Points, in no order, along strands that fork and pass close to each other.
(in the rows, 128 means zero)
Two points are linked if the straight distance between their rows is under 139. Some points are linked to none.
Gizav: [169 156 107 119 104  94 135 115 126 167 131  64 154 105 129 149  97  95
  86 148 148  69 122 114 141 120  96 119 129  98 129 121 146 129]
buzo: [150 108 113 147 137 167 127 132 152 166 139  65  86 104 139 149 107  86
 124 138 150 131 138 159 135 123 135 119 128  75 127 117  89 142]
kadit: [131 103 142 116 184 106 141  93 107 121  80 150 127 108 145  75 107 174
 150 135 124 195 153 110 181 175 119 110 110 151  90 108 113 115]
Lozak: [114 179 119 153 123 141 173 117 110  77 149 124  52 178 147 109 131 129
 119 116 123  91 163  73 148 151 202  96 101  83 155 141  84 142]
mubos: [ 91  82 200 170  94  81 128 132 128 134 143 144 102 138 191  88 109 185
  95 114 148  93 137 137 178 172 163 129 129 110  92 107 113 111]
fug: [ 82 111 133 116 101  94 104 152 103 195 141 148 144 160 137 120 136 125
 123 102 143  93  96 114  85  92 156 129 175 116 174 142 152 105]
pog: [177 181 126 127 123 116 130 125 118  67 144  95 105 143 152 154  86 115
  98 173 139  96 159  88 182 137 156 114 124  63 131  85 111 140]
foved: [137  69 123 151 177  77 116 122 184 129 130  78 136  82 174  71 137  98
 122 159 125 153 141 155  94 100 133 118  90 143  63 141 103  88]
Gibis: [153 197 127 120 117 150 114 155 124  33 140 172  85 161 125 126 109 143
 117  76 138 113 167 114 111 123 173 162 102 129 132 143 124 160]
pipen: [153 109 183 137 108 132  92 146 158  66 138  72 154  73 108 146  84 169
 102 151 131 188 153 105 153 108  80 114 109 141 104 114  78 154]
lor: [130 106 111 118 115 138 186 131 121 157 149 184 175 179 102 125 137 129
 138 122 122  98 124 143 124 171  42 150 164 148 151 121 173 139]
Lofi: [112 108  86 117 126 147 134 103  98 197  89 153 138  99  92 108 172  97
 134 164 115 110  61 196 138 106 114 125 128 156 147 159 167  96]
vomin: [160 128 130 142  89 101 102 184 149 171 161 122 116 120 151 136 113 138
  95 101 143  80 125 156  98 110 114 174 113  89 111 127 143 124]
bef: [119 171 160  88 126 151 125 100 126  77 108 147 171 100 106 186 149 133
 156  77  75 165 113 107  95 145 131 132  83 180  95 128 122 147]
Feve: [ 49 168 138 106 111 196 149 117  68 116 112 194 115 163 158 100 148 137
 142  86  97  93  95 129 110 147 208 147 139 165 175 146 111 151]
Kip: [156 182 128 131 126 143 122 110 107  90 124  88  90 113 151 135  88 107
 114 159 162  98 133 134 184 113 198 107 134  92 135  84  96 128]
Tuzir: [139 156  99 116 143  88 127 121 109 108 106 104 132 115 173  85  88 155
  92 148 173 149 176  90 136 138 195  79  99 107 107 132  81 106]
duv: [156 108 122 153 181  69 115 119 184  77 111  66 126 124 190  94 153  98
 109 178 121 112 164 136 110 104 109 119 102 119  78 117 128  82]
tidi: [ 87  77 133 112 140 142 119  94 144 166  81 134 169 106 119 135 173 116
 152  87  60 202 103 137  80 139 131  87 107 197 113 152 114 135]
Nek: [ 77 130 149  95 100 116 115 116  51 178 163 137 112 144 126 160 148 117
 136  95 125 163  75  93 117 136 162 124 109 106 196 150 123 131]
Rumik: [157 127 151 116 124 159  92 162 144  72 128  87 120  97  98 165  88 132
 101 121 137 188 163 100 123  89 111 102 128 130 131 127  78 157]
baz: [118 155 111 105 120 143  84 141 142  51 107 173 129 155 143 134 159 116
 133  66 119  92 148 128  62  89 209 130 140 183 144 152 132 118]
keli: [120 133 144 109 115  73 113 139  94 154 156 167 152 138 123 125 137 133
 136 113 145 114  96  98 103 103 128 132 139 131 138 143 168 115]
pib: [122 131  64 100 136 198 142 108 126 145  94 131 149 141  88 179 152  88
 152 143  98 167 104 153 133 125 104  83 133 160 186 132 125 154]
sufek: [181 105 126 128 101 109 100 157 112 217 136 122 127  98  85 136  83 165
  95 153 177 123 137 129 191 148  67 164 146  76 130 128 138 134]
lefef: [ 59 106 119 120 131 189 125 137 117 166 104 171 114 155 130 127 123 154
 167  77 130 147 121 136 123 135 135 127 197 159 163 113 126 158]
sis: [149 106 101 148 137 153  93 161 163 142  73 125 111  84 123 114 124 127
 129 129 158 111 139 201 116  66 133 119 181 169  92 120 111 112]
Zod: [116 159 157 119 103 111  86 135 159 134 116  86 206  49 112 156 112 137
  94 121 144 103 114 130 109  72 115 120 113 180  92 116 134 115]
kib: [117 128 105 146 137 147 146 132 118 105  88 126  86 131 125  96  93 174
 118  92 141 169 179  97 162 165 154  92 108 115 124 137  64 137]
kinu: [141  60 132 157 200 101 109 121 169 136 142  84 158 107 127  92 146 122
 149 177 137 125 146 128 140 121  48 121 137 129  97 114 148 114]
tibim: [ 82 128 199 154  96 131 137 133 176  66 141 122 123 173 143 159 141 146
 142  51  92 121 183 104 116 175 114 147 140 153 133 121 132 174]
Fibar: [147 103 144 140  93 133 113 148 120 197 119 128 126  58 101 132  72 182
  99 126 184 169 111 146 170 157 104 152 143  95  96 129  96 131]
tas: [134 156 195  93 132 120  93 127 149  72 122 140 165 112 103 174  98 175
 140  90 116 176 124  75 126 130 115 117 118 169 108 121 120 161]
tek: [120  96 161 178 130 169 110 192 158 143 162 157  58 103 133 120 123 153
 131 109 141 182 112 169 118 149 142 171 132  88 104 139  85 133]
losul: [161 148 106 139 124 139 128 139 143 132 127  69  92  84 158 114  81 124
 103 164 158 140 156 145 162 102 178 106 112  72 125 106  80 138]
novi: [106  82 177 144 107 107 126 103 124 195 176  89 135 103 102 155 133 117
 116 123 144 172  94 122 149 155  88 131 118  89 120  97 128 159]
bida: [135 169 116 153 112 169 177 127 117  65 149 142  81 204 134 133 135 111
 124 151 110  59 175  77 175 149 174  98 149  88 166  84 106 146]
feso: [126 153  88 110 135  87 160  67  86 182 120 122 151  60 140 101 116  93
 113 173 169 148  77 130 163 155 158 156  86 103 140 116 129 101]
vefab: [161 132 102 131 121 131 102 160 155  90 113  89  96 140 129 142  82 150
 113 102 142 131 183 104 105  97 134 100 130 110 143 151  91 139]
zar: [174 117 116 144 101 136 116 154 109 185 173 139 103 128 101 149  94 167
 116 135 164  86 119 155 162 149  74 183 171  79 134 124 156 131]
poder: [107 148 173 138 122  68 152 124 145 108 167  82 146 165 155 150 166 100
 117 133  99  76 124 110  94 106 122 130 125 109 115 120 158 116]
vuma: [109  83  83 130 115 135 153 139 138 176 133 145 132 188 117  88 137 121
 144  55 117 118 157 151  70 145 107 148 112 151 160 187 135 128]
kupa: [ 91 155 120 112 153 160 135  97 105  96 101 131 141 133 135 153 154  96
 155 123  89 162 109 141 114 114 204  91 130 166 149 134 103 135]
taven: [ 53 110 136 122 127 197 153  83  97 141  88 123 126 114 128 155 189  90
 164 150  89 144  72 191 146 136 136 125 134 159 125 123 129 147]
rifo: [114  96 148 130 180 121 162  71  90 151  97 144 158 119 141  79 140 159
 169 171 110 168 103 131 172 186  98 122 121 148  87 117 142 132]
maso: [186 131  76 112 123 112 190 145 123 132 115 160 144 164  99 112 114 130
 135 113 129  94 189 123 154 182  83 139 127 137 125 174 155 119]
faz: [125  84 134 160 170 116 103  87 182 103 136  81 175  64 169  90 150  64
 146 160 129 154 126 114 101  86 138 119 105 153  62 111 105 115]
murag: [150  86 110 135 179 138  91 132 160 120  82 119 133 104 142 104 113 115
 144 157 162 141 128 158 123  59 126 105 167 154 113 127 120  93]
let: [ 49 173 121  93 110 156 150 117  66 129 113 178 125 169 134 116 136 134
 139 122 116 119 100  71 131 151 211 103 157 142 196 114 103 143]
pag: [160 160  89 130 128 130 127 122 138 129 109  57 174 109 133 162 104  88
 114 181 155  80 140 135 146  89 105  97 160 108 134 111 135 122]
denu: [117 113  92 125 155 159 138  90  87 172 102 150 143  69  95 109 160 105
 150 176 110 168  86 182 148 143 108 137  78 170  98 156 130 117]
kope: [163 146  91 121 153  60 132 121 119 142 116  97 139 106 170  86 115 120
 100 160 150 120 141 132 113 111 171 119 106 105 114 134 125  86]
raza: [110 168 127 104 110 116 107  92 129 114  88  75 200 105 137 158 116  95
 127 123 150 124 116 107 107  88 182  87 176 163 147 133 118 115]
zer: [176 125  90 110 125 121  87 144 155 149 155 109 179  83 117 156 160  72
  84 130  81 153 131 108  67  98 111 114  37 122  99 149 115 105]
lutud: [196 119 137 124 151  63 111 145 130 122 143 143 118 100 132 102 113 179
 126 165 149 102 132 131 148 130  99 146 107 110  71 116 157  91]
Kam: [107 124 102 110 154 189 128 127 126 134  93 149 124 169  96 165 130 141
 169 115 114 140 129 132 119 125 104 107 181 155 188 134 127 156]
lupum: [156 110 135 133 147  92 126 117 144 122 170 100 127 144 108 148 136 140
 115 141  99 115 158  99 132 146  65 120  88  84 109 134 148 130]
zulaz: [ 83  85 195 157  91  90 106 146 109 115 148 156 122 165 179  94  83 191
  91 114 154  96 157  81 173 143 152 121 185 127 136 110 132 148]
sif: [160 151 128 122  58 105 161 128 126 144 114  88 158 104 122 134  71 150
  84 138 179  77 150 113 176 150 104 125 147 129 129 117 130 138]
nolez: [ 81 146 184  98 108  92 133 114  63 120 147 191 122 141 140 124 131 186
 134  76 124 171  84  76 123 183 153 165  93 124 129 118 132 131]
Radu: [126 148  83 152 149 129 170 123 125  89 103 135  51 148 147  84 124 157
 120 100 141 126 183  92 128 157 193  88  83  90 148 149  48 136]
nozo: [120 180 114 111  94  97 102 135 115 162 107 116 173 103 142 144 110  98
 110 123 158  73  98 125 106  80 181 101 181 155 146 121 144 101]
koraf: [166 170 110 107  94 103 186  82 107 153 118 116 160  91  89 130 134 118
 115 161 144 104 110 125 183 179  91 136 100 127 113 113 163 121]
maref: [152 116  83 123 120 162 152 140  76 154 137 228 113 197  86  78 123 146
 141 124 140 120 128 136 163 185 102 177 180 129 167 114 152 141]
nefe: [152 164  99 135  83 105 134 172 134  99 149 128 132 181 157 114  98 124
  91 108 146  49 188 100 112 111 153 140 162  96 140 123 140 128]
gado: [ 96 115 166 132 141 157 167  84 145 107 120  86 146 127 119 164 141 129
 161 118  97 174 153 126 149 183  83  98 124 159 113 102 118 180]
debor: [ 93 107 128 172 169 132 143 132 147  79 107 102  47 163 158  90 159 121
 149 141 108 150 149 109 127 138 164  88 104 132 152 131  86 119]
Lega: [165  97 127 169 149 132 137 157 174 141 147 122 105 176 137 100 154 121
 136 169 123  45 152 165 160 119  67 146 188 104 134 111 160 115]
Tol: [134 105 148 138 114 154 120 148 161  76 171 122 143 185 115 152 132 140
 125 111 116  80 165 124 119 140  70 156 163 117 158 122 167 169]
funu: [160 140 106 109  99  94 138 149 135  84 116  82 130 174 158 130  94 146
  95 102 121 102 196  87 113 111 147  95 121 114 140 150 111 118]
Miv: [163 122  93 112 148  84 120 132 128 162 151  99 139 119 116 143 134 122
 106 133 100 121 125 104  82 119  89 139  56  85 119 148 141 108]
lamov: [153 157 104 106 122  75 141  89 118 177 128 124 160  49 100 133 113 135
 101 157 180 142  91 119 183 161 107 149  85 118 104 110 143 108]
bot: [184 105 137 157 124 147  74 173 146 155 197 150  73 149 112 154 115 163
 135 134 139  91 134 161 132 128  78 210 150  71 139 120 151 133]
tak: [ 95 148 129 137 164 148 161 105 111  79 111 105  98 158 142 115 152 112
 160 135 113 146 132 133 133 145 164  98 106 132 138 136 105 134]
Kep: [124 115  71 101 115 163 125 104 140 129 111 106 165 165  93 162 171  68
 154 124  76 158 130 138  85  99 134  68 133 141 181 156 121 122]
Kuv: [129  84 113 116 164 152 118 132 164 127  93 138 137 100 106 109 162 109
 140  98  87 210 124 151  76 134 126 117  82 169  80 151  79 128]
durig: [124  92 135 122 217 132 114  78 128  99  77 131 156  98 156  83 102 140
 160 153 131 204 132 106 145 128 135 112 132 168  79  97 101 120]
zirom: [116 171 110 112 137 123 121  72 124 103  80 100 182  99 141 139 144  76
 145 138 108 143 124 131 123  94 201  87 124 155 118 124 106 107]
bop: [153 151  55 110 164  87 142 104  84 159 107 118 142  76 161  60 111 102
 120 174 168 155 129 142 122 129 168 128  71 109 119 160 106  94]
furu: [151  90 114 134 161 134 159 111 183 139 142  76 169  62 132  93 112 108
 114 151 126 194 160 131 141 149 100 134  65  97  81 129  82 152]
Fes: [142 138  87 110 100 150 141 141  62 133 162 206  80 182 103  99 111 135
 130  95 154 110 116 105 151 173 144 181 132  89 182 129 140 135]
lozuk: [122 162 164 124 113 129 146 129 169  41 138 121 175 157 113 163 123 144
 131 161 121  96 153  97 179 120  98  98 192 135 137  76 144 161]
zupo: [ 62 120 183 114 117 143 159 108 155  93 116 121 146 170 140 167 131 149
 150  75  84 150 142  86 120 183 117 118 151 162 146 107 117 171]
Fonas: [124 117 117 134 180 131 179  64 114 112 114 122 150 101 125  89 172 115
 163 186  98 168 111 147 161 162 105 139  66 145  94 138 140 129]
Gadag: [ 99 166 124 102 105 101  85 101  74 187 119 148 144  86 124 152 152  86
 124 146 128 143  45 136 123 100 173 122 116 154 147 141 145  95]
mul: [166 146 131 146 170 126 105 145 144  78 141 100 114 110 130 157 125 113
 131 162 136 122 123 137 119  82 123 119 106 120 113 111 132 133]
Niveg: [ 94 167 119 117 105 176  99 127  97  92 108 201 134 164 148 112 129 131
 134  32 133 101 127 138  78 132 207 152 141 170 163 135 112 148]
nukun: [140 168  87 117 123 105  84  99 112 193 117 114 162  70 120 147 127  79
 100 150 161 101  76 135 128  83 165 114 130 141 145 131 139 102]
Luvom: [169 100 141 133 122 139 104 172 126 179 137 149  80  93 122 107  95 178
 115 118 162 182 130 153 142 149 132 160 142  96 109 136 109 120]
kap: [101 103 172 152  85  42 137 133 121 155 157 120 102 122 180  99 116 169
  76 114 163 118 123 141 129 151 162 148 107  74 113 129 124  99]
Dur: [182 137  93 156 127 141 137 165 172 120 131 132  83 161 133 100 125 120
 133 144 139  28 143 179 122 104 108 175 178 114 132 110 159 114]
Meda: [168 141  97 141 173  87 139 137 138 108 126  94  71 127 206  88 121 123
  97 163 127 100 163 139 118 127 186 132  94  72 107 122 102  85]
bupon: [118 118 111 135 154 115 137 144 161 103  73 118 171 160 139  89 102 161
 131 137 140  93 162 124 144  91  97  78 217 168 125 108 138 102]
ropos: [ 99 115 132 125 129 192  96  96 144 168 118 106 180  71 107 190 130  84
 142 132 106 192  80 144 123 122 118 106 132 162 129  95 100 178]
rafi: [178 170 122 105 151 127  83 157 115 102 108 179 149  87  81 148  89 171
 128 125 149 129 132 118 120  96 105 130 154 161 118 134 154 131]
doka: [171  80 127 170 130 118 127 164 179 125 162 112 104 191 135 130 135 146
 128 125 112  85 181 127 124 135  51 152 155 119 144 131 170 139]
nata: [ 54 101 169 126 109 111 112 135 164 126 131 103 152 179 172 127 163 112
 135  82 103  87 132 118  64 105 162 103 168 163 152 151 125 109]
Kan: [153 137  96 137  83 120 114 156  89 191 151 117  69 129 134 147  77 127
  95 131 176 109 117 123 141 128 157 151 143  47 170 122 110 126]
Dag: [140  89 104 140 145 149 104 136 138 158 130 133 121 112 116 135 164  94
 136 118  95 177 122 157  78 101 117 117 104 138 122 153 114 110]
zizol: [160 174  87 101  99 105 145 119  88 152 134 142 129 141  82 172  74 130
 119 126 146 152 123  76 154 156 120 120 130 105 165 134 142 138]
Tafam: [132 148 146 121 149 167  38 141 123 163 126 157 142  73  82 174 123 142
 155 148 152 153  64 141 131  75 107 125 174 158 125  95 154 137]
Musu: [139 106  74 116 134 154 169 160 129 209 131 145 100  77 114  84 138 136
 117 142 135 194 109 196 113 174 146 168  57  94  90 180  88 113]
masi: [ 84 100 126 119 130 167  84 128 102 175  98 184 130 133 129 126 152 127
 171 111 114 158  74 159  93 104 156 121 178 163 133 136 140 121]
Paze: [166 143  58 112 157 143 128 101  94 125 117 136 118 118 116 130 182  73
 147 180  82 110 106 159 111  77 131 113  94 127 133 160 164  98]
Vana: [121 139 110 111 125 173 132 136  89 145 165 142  43 118 120 153 162  93
 122 148  99 194  83 160  97 129 169 154  39  74 144 179 106 135]
Pipev: [114  93 150 159 102 113 147 148 147 120 144 142 117 188 160 100 106 151
 120 118 137  92 183 118 180 146 116 121 194 116 139 107 137 142]
Lilu: [ 71 160 136  96 151 148 127  65  52 102  98 143 132 120 139 134 177 114
 150 162  96 191  85 129 129 124 186 110  95 152 138 158 133 127]
Golef: [120 120  75 122 117 169 179 123 105 167 127 195 142 161  87 105 172 127
 166 129 112  98  97 179 121 156  67 168 150 169 152 149 164 129]
Kiru: [156 118 105 126 115 127 152 118 146 163 110  87 149  58 128 103 101 118
  90 124 167 161 145 168 138 156 125 138  94 111  83 134 100 125]
beb: [140 123  91 103  99 151  81 132 171 147 108 117 166 137 102 184 139 102
 124  90 103 140 153 124  63  86 138  83 136 156 162 166 141 132]
dafo: [181 189  95 100 124 132 162 141 115  51 121 156 109 143 113 124 117 127
 118  89 139  98 162 119 116 140 162 146  88 130 125 147 132 116]
mapo: [157 142 188 150 113 169 101 167 179 106 181  93 107  67  96 188 130 147
 117 129 137 128 113 156 124 110  98 156 102 106  80 105 123 159]
gav: [ 66  84 171 132 130 159 164  95  85 178 152 107 125 126 110 123 181 110
 153 164 104 137  58 178 167 140  99 133 135 119 139 112 146 141]
Popi: [120 120 133 110 115  68 130 150 109 171 177 151  85 141 176 109 130 161
  99 115 133 124 115 126  87 139 179 167  69  53 135 149 135  95]
nibod: [105 103 123 150 176 125 133 146 116 103 143 188  31 164 151  64 136 174
 146 111 113 156 154 119 123 169 166 140  83 120 143 164 111 100]
makob: [114 183 145 101  68 113 106 113 104 174 140 113 156 103  99 186 115 108
  93 121 177 110  52 100 152 145 132 155 139 121 161 107 145 131]
Refar: [179 198  68 113 130 136 159 149 116 118 143 129 140 173 121 150 153  67
 110 187 100  27 118 135 104  94 124 147 155  94 138 115 167 110]
seg: [133  82 136 173 102 187 113 165 182 146 126 102  95 145 113 123 107 164
 131 105 137 123 168 169 122  93  79 142 200 133 156 138 115 147]
Meto: [ 79  80 190 128 140 113 148 109 105 173 158 114 127 147 121 151 143 140
 154 136 107 153  81 123 155 159  90 135 130 101 126  98 151 136]
nik: [ 90 174  91 108 123 150 133 110  87 150  96 149 129 153 112 152 130 101
 141 137 148 111  92 105 146 110 189 104 180 130 192 112 133 128]
Lutuv: [ 93 121 167 135 132 161  83 137 111 169 125 154 125 116 122 163 133 122
 152 130 146 131  66 148 137  93 124 131 203 132 131  96 149 135]
nuda: [122 167 137 111  51 129 133 133 101 172 148  99 109 106 115 185  88 120
  97 105 161 123  78 114 158 127 164 149 135  75 164 111 117 147]
Nibi: [204 105  93 111 150  79 112 150 120 138 110 162 118  97 120  95  88 198
 109 165 173 146 165 134 170 161 105 136 121 101  83 145 125  97]
rokef: [144 119 120 151 132 165 137 156 181 119 102 125 107 129 124 125 144 115
 139 139 142  63 140 204 111  77 117 128 183 160 118 121 138 105]
mem: [105  82 161 156 145 144 148 121 166 145 170  72 117  98 135 144 158  65
 127 126  96 185 113 150 102 126 141 128  81 101 115 134  84 158]
pafak: [ 93 165 163 102  93 132  97 101  77 161 132 148 121 105 116 171 144 101
 134 102 138 147  38 114 122 124 172 143 124 129 148 113 151 131]
leben: [128 109 132 123 123 162 104 140 125 168  96 155 138  97 100 137  90 175
 142  80 139 168 124 131 115 143  70 151 142 156 109 135 124 143]
Tur: [106  78 135 139 180 151 106  72 154 101 104  96 198  68 144  99 118  88
 166 157 133 187 131 120 134  90 121 107 123 171  84 113 116 132]
sunap: [ 70 141 137 112  86 122 104 143  90 172 133 137 130 155 136 128 101 127
 119 108 170 105  94  86 128 111 193 110 203 111 189 107 125 126]
Kav: [131 168 119 106 151 139 125 123  75 118 135 169  93 139  96 154 145 126
 149 136 116 156 102 122 125 121 135 131 105 112 150 138 145 121]
vip: [128 150 105 110 110 105 128 142  80 164 158 141  78 166 170 127 100 129
  97 130 141 101 109 109 127 118 182 127 115  57 165 126 126 108]
kol: [118  91  84 118 123 132 170 145 106 211 116 153 116 150 107  95 146 133
 146  94 135 127 128 171 121 145  90 156 132 129 145 163 154 116]
kamum: [154 145 169 147 138 159 164 130 160  68 143 119  83 112 105 151 146 126
 150 117 104 147 134 170 147 166 107 156  74 124  98 124 125 148]
vipoz: [121 109 188 130 124  69  99 158 151  54 153 125 163 179 136 147 118 176
 137 129 110 122 169  51 108 121  76 118 148 147 143 125 144 132]
Piv: [137 154 132 121 101 115 127 125 155 180  94  94 196  65 112 138 109 146
 113 129 175  86 117 155 148 107  88 134 150 184 104 102 153 121]
kerib: [ 91  97 184 156 114 139 129 133 151 167 147 124 129 109 128 136 150 139
 133  78 117 117 103 150 102 130 110 156 140 146  93 132 142 139]
Buzib: [158  87 158 162 165 116 118 117 175 124 164  80 132 115 115 128 143 127
 142 185 104 123 152 116 160 151  44 136  99  99 104 109 146 127]
levep: [ 89 104 155 152 158 129 161 106  79  97 138 204  40 183 140  63 142 186
 140 127 103 138 144 103 173 200 145 133  97 115 135 129 118 131]
Zasa: [132  75 147 161 143 143  85 182 171 134 135  88 104 129 123 149 113 127
 141 126 127 143 146 138 115  88  77 126 158 136 126 132 114 144]
pufol: [158 221 100  89 115 122 146 142  96  73 123 204 154 158 101 118 124 119
 135  96 141  91 137 117 119 123 173 150 146 161 131 129 163 112]
ton: [163 158 115 109 137 131 108 144 125  49  87 181 134 147 110 121  97 193
 128  92 141 131 175  98 109 115 129 135 166 175 109 144 136 132]
Tid: [150 116  71 130 125 144 154 147 149 121 116 137 136 187 104 136 134 105
 136  81 119  94 167 137 102 134  86 134 138 145 160 169 140 128]
Gis: [ 57 130 150 156 142 145 182 127 143  98  98 143 126 172 173  83 143 129
 143 114 118  76 129 137 137 127 158 115 199 167 127  85 129 131]
nabuv: [ 87 130 183 119 125 126 176 110  51 125 131 185  85 164 132 108 140 168
 144 131 115 159  92 117 159 184 141 171  89 116 124 130 124 136]
zagos: [128 115 145 129 127 168 131 109 150 132 102  83 160  92  85 174 118 112
 146 119 120 173 131 140 139 141  95 107 125 139 120 113  95 172]
rifab: [142 139 134 128  69 131 156 144 152 148  99  82 162  97 116 125  79 161
  97 107 161 111 156 155 159 121  92 120 164 154  94 138 119 139]
lil: [122 146 196 124 133 116 102 133 149  31 141 137 149 147 124 169 109 171
 131 135 116 135 149  66 142 107  95 105 171 153 133 102 131 151]
Vuv: [126 175 110 111 147 144 131 150 124  50 109 206 149 182 116  97 135 141
 146 106 122  97 142 113 105 129 142 150 170 177 120 113 159 132]
Kup: [135 166 150 123 110 112 115 135 140  29 166 151  79 178 146 150 116 154
 121  71 121 134 178  77 111 148 151 148  81 104 144 138 121 154]
rin: [ 88 137 122  86 140 136 128  75  32 130 122 154 125  92 130 125 158  92
 132 177 120 218  68 125 130 128 170 131  51 109 133 168 116 135]
lise: [168 133 134 161 116 127 142 144 128  60 144 127  96 201 158 142 107 127
 100 189 109  72 186  73 195 158 143 103 144  82 126  98 129 132]
niku: [ 92 142  96 121 112 172 188 110 102 160  79 176 149 131 118 115 167 124
 158 146 112  86  77 193 132 135 111 157 160 182 131 130 169 115]
pul: [212 138  73  93 135 111 145 135 113 144 119 163 102 136  98 111  99 169
 126 137 146 126 157 130 152 176 105 142  95  93 125 151 144 124]
mapi: [151 136 111 102 117 122  69 104 163 114 133 105 184  97 106 187 160  88
 128 120  95 160 132 104  76  89 137  79  78 154 125 152 122 122]
fik: [ 83 124 146  91 128 158 101  89 134 130 104 153 173  68 120 164 184 109
 157 104  63 179  74 126  79 123 165 101  89 193  95 120 127 139]
Piga: [152 160  88 122 136 129 149 118 139 117 127 155 144 136 118 138 175  83
 139 165 106  51  99 170 107  80 130 124 137 151 116 128 180  94]
diru: [125 104 138 152 146 161 150 103 177 148 177  76 141  63 135 110 128  67
 115 159 132 211 118 114 140 133 115 142  58  72 102 117  94 164]
seru: [188 170 137 120 173 141 125 115 147  23 130 159 109 146  85 165 142 142
 152 143 110 128 150 104 139 134  93 146 107 130 119 113 164 124]
silaf: [149 106  60 130 176 122  95 110 111 132 118 140 112 121 122 108 178  74
 149 175  77 179 125 140 101  94 125 111  75 130 142 179 128  99]
budu: [ 91 122 102 112  93 161 137 139  59 181 153 164  80 184 108 124 138 122
 137 105 144 122  85 122 141 137 152 154 136  95 204 148 140 124]
nubo: [ 98  73 181 170 119 104 120 147 156 174 190  59 117 100 152 143 142  97
 113 140 125 150 106 136 113 127 125 128 111  81 107 103 106 146]
bofo: [109 151 175 109 134  72 115 132 100 153 150 180 128 125 136 137 132 157
 120  86 135 164  87 107  84 134 147 153  97 127 116 141 144 116]
Kurit: [ 98  86 146 175 183 100 147 144 154  95 116 137  44 141 158  54 134 151
 141 138 112 170 169 125 112 166 153 128  82 132 115 138  68 105]
sim: [148 154 118 102 175 154  78 130 121 121  88 176 149 107  73 169 114 146
 164 150 147 150  81 128 153  90  96 101 171 160 136 109 152 136]
zomu: [118 156 128 115 118 110 143 122 103 111 104 114 130 110 146 132  77 165
 112  96 148 172 163  90 160 162 175  89 115 116 129 120  95 137]
gevat: [121 137 191 160  98 105 130 128 144  58 172 145 100 168 137 149 132 124
 124  63 114 123 152 106 104 168 129 170 101 132 139 132 141 153]
ped: [123 121 156 150 132 116  91 126 178 110 137  67 176  61 142 130 132 115
 104 148 133 116 124 144  95  64 116 109 112 169  63 109 125 122]
poki: [127 119 132 160 118 176 126 177 143 155 160 100  49 109 138 148 115 119
 118 121 144 163 101 169 119 125 177 154 106  66 129 133  72 139]
Tatol: [104  70 186 146 148  57 112 129 156 115 157 107 166 156 133 127 145 154
 130 106 103 143 152  84 104 126  51 108 132 153 112 128 149 129]
filig: [151 109 108 130 153 112 178  80 123 168 131  89 189 109 103  99 133 105
 136 183 134  97 133 152 188 191  48 113 108 123 112 117 153 126]
ruf: [111 117 140 119 126 112 182 102 112 151 130 142 164 161 121 104 140 124
 132 136 128  87 120 121 147 155  89 113 172 141 133 107 171 130]
Ritu: [167 137 132 133  85  92 114 176 119 120 167 152 137 159 152 105  99 158
  93 106 160  48 151 117 121 113 103 187 157  98 127 138 172 120]
Zuti: [161  89 205 154 125 107  83 153 166 106 170 111 134  84 113 140  86 179
  96 177 124 172 150 119 172 128  52 137  80 116  87 119 109 150]
rifu: [163  75 152 172 123 115  95 186 176 109 145  89  98 145 134 124 110 165
 112 133 109 135 176 109 102 111  62 133 130 126 120 140 126 123]
Biz: [ 70 137 166 163 132 112 169 108 163  57 131  90 106 181 170 130 204  88
 155 111  66 104 150 108  89 141 160 122  87 172 132 155 116 108]
sonis: [121  94 122 138 156  92 152 109 157 175 121  80 205 106 116 105 138 111
 136 148 132 100 139 149 138 128  56 118 129 148  99 120 172 103]
bovel: [ 67 129 141 118 105 190 122  70 113 180  91 116 166  85 144 151 151  84
 160 135  95 170  64 169 136 129 164 114 133 174 132 104 123 157]
Davig: [133  98  84 121 161  97 124 152 139 122  75 133 133 146 141  76 115 142
 137 123 151 113 177 119 111  94 125  92 168 158 119 149 123  93]
mudi: [129 162 126 127  85 148 160 135 163  86 163 121 136 173 131 155 147  90
 118 118 129  58 134 144 113 111 125 149 161 130 148 116 157 165]
dud: [153 121 131 179 157  83 128 155 168  83 120 105  63 148 187  71 133 132
 132 165 124  91 166 146 123 123 148 139 126 112 107 126 129  88]
nipo: [ 63 119 123  97  93 105 127 116 100 205 126 159 163 168 144 117 161 108
 120  83 122 101 107 112  78 102 186 100 161 167 186 174 143 111]
Musid: [151 118 197 147 114  93  87 162 142 109 159 146 130  95 130 121 104 195
 113 157 135 145 136 126 161 120  82 143 121 118  87 125 134 117]
kape: [159 168 117 117  95 147 166 138 110 115 157 130 111 156 121 148 133  94
 114 135 132  59 109 136 125 130 136 161 139  91 157 113 157 126]
vuz: [ 98 139 145 112 107 136  89 144 168  88 139 116 142 158 158 158 170  90
 132  75 105  90 147 143  56  68 174 108 168 157 148 144 124 124]
vekog: [118  98 119 136 121 122 189 149 155 126 100 132 162 180 123  91 101 133
 133 141 131  85 179 128 161 138  88  95 211 153 125 105 149 142]

Follow the links from the first point to the second, and from the first to the third. Name the last point that the two ways share.
nabuv; budu; nuda -> pafak
Gadag; rifu; durig -> vekog
buzo; Fonas; pag -> faz
Nibi; mudi; Zasa -> doka
Davig; Radu; Lilu -> vekog
budu; pul; rifo -> Golef
rin; nik; bupon -> kupa
seg; ruf; Kuv -> doka

A fork is a point with three links, a tip a point with one. Leave the first point through the second and follow the links. Name the first fork or tip that comes.
gado; zagos -> Kiru
debor; Kurit -> fug
Miv; lupum -> kope
Musid; lutud -> Golef

Name the points in between on the shortest way along the links from the first point to the second, in order.
mubos; Nibi -> zulaz Pipev vekog ruf lor Golef kol vuma Tid maso pul
sunap; kap -> fug keli bofo nolez nabuv levep nibod Kurit debor tak kupa zirom raza nozo nukun Gadag pafak makob nuda Kan vip Popi
Meto; Vuv -> gav taven bovel ropos zagos gado zupo tibim gevat Kup Gibis dafo pufol
rifu; faz -> doka Lega Dur rokef sis murag Davig bupon vekog ruf lor Golef niku Lofi denu Fonas rifo kadit durig Tur
tas; mudi -> bef fik tidi Kuv Dag silaf Paze Piga Refar kape
